Points on a hilly landscape, in no order, each with its height.
From any point a climber takes the steepest step (rise divided by distance) to one of its 4 nearest points. It stops when none of these is higher. Distance is the straight distance between rows; heights are no part of it.
(3): [145  83 132 202 167  99  91 156 165 104  78]  h=5.63
(484): [145 119 119  86 136 117 140 122 110  75 187]  h=3.47
(378): [143 126 125 126 147  99 142 138 111  71 166]  h=2.20
(436): [144 111 137 181 145 121 100 159 159 116 104]  h=3.91
(342): [ 80 107 100 152 172 136 117 166 111 118 123]  h=3.68
(192): [191 118 186 162  64  82 109  99 155 140  87]  h=6.73
(319): [117 139  86  70 137 160 144  95 108 120 156]  h=4.17
(230): [101 111 109 165 175 102 118 176 124  86 123]  h=2.40
(334): [123 120  95 102 162 137 146 128 112  73 169]  h=8.58
(588): [122 150 113  80 123 135 151 114 108 132 168]  h=2.62
(326): [140 135 127  59 123 122 149 101 115  82 190]  h=3.38
(575): [133 142 151 139 111 138 132 139 135 163 109]  h=5.64
(584): [171 139 194 143 105  64 112 146 145 122 155]  h=6.62
(574): [130 155  84  54 105 155 149  85 113 128 167]  h=3.61
(307): [ 63 124  93 128 155 154 128 151 110 134 111]  h=8.76
(259): [111 124 135 174 133 160 116 147 145 148  90]  h=2.67
(138): [126 135 118 124 145 131 143 138 113 130 144]  h=2.29
(127): [136 170 164 107  71 143 138  92 147 200  91]  h=5.45
(487): [109  96  94 111 194 132 116 140 110  35 167]  h=0.28
(95): [ 87 104  85 119 171 146 126 140  97 102 146]  h=1.94
(314): [181 107 146 185 106 107 111 131 151 133  74]  h=6.40
(468): [125 157 142 116 103 158 141 117 141 202  98]  h=5.82
(324): [155 131 160 165  85 131 127 111 153 167  72]  h=6.91
(363): [ 89 104  88 123 188 130 117 146 112  62 146]  h=0.10
(542): [ 64 124 109 146 142 172 113 132 127 179  72]  h=5.68
(416): [107 101  81 106 174 150 135 128 106  81 153]  h=1.80
(411): [133 158 169 105  92 104 131 124 116 152 138]  h=5.28
(254): [ 95 150  84  95 122 158 143  95 106 165 144]  h=5.42
(525): [108  94 105 138 189 102 118 162 113  49 158]  h=1.24
(25): [ 90 110 120 170 122 167 103 126 140 157  43]  h=4.45
(179): [124 125 132 158 141 128 119 161 128 135 125]  h=1.81
(50): [108 142 130 131 121 162 135 140 131 181 117]  h=6.35
(106): [136 132  98  50 128 148 138  88 122 105 182]  h=2.79
(235): [153 118 147 151 131  97 124 150 131 117 143]  h=4.95
(219): [109 143 125 117 124 142 149 139 108 163 139]  h=8.45
(579): [132 142 143 114 121 104 143 132 115 116 172]  h=3.10
(43): [183 115 176 167 111  94 111 140 161 131 111]  h=6.99
(215): [110 106 133 172 149 134  95 159 136 127  87]  h=1.96
(455): [163 133 185 147  66 115 126  95 146 163  81]  h=7.59
(511): [140 156 174 128  61 140 136  92 153 201  76]  h=5.94
(528): [158 147 174  97 107  75 136 125 126 105 172]  h=6.06
(550): [161 134 139  74 129  92 139 108 123  68 199]  h=5.13
(93): [136 150 160 123  98 125 137 125 142 170 122]  h=5.62
(4): [ 84 139  63  95 146 169 143  99 106 134 153]  h=4.94
(97): [138 155 113  59  94 121 155  85 105 141 167]  h=4.13
(546): [108 138 133 159 106 182 122 105 150 185  61]  h=5.03
(252): [143 111 135 166 160  91 119 179 146  99 153]  h=3.65
(486): [154 122 150 175 110 129 113 136 155 131 102]  h=5.75
(506): [117 168 112  80 103 142 151 106 107 183 142]  h=5.95
(351): [179  80 129 203 132  97 103 129 151 121  70]  h=7.61

For each start below, name the point where the climber stops.
(525) | (307)
(436) | (43)
(579) | (43)
(106) | (219)
(574) | (219)
(326) | (43)
(411) | (43)
(25) | (307)
(575) | (219)
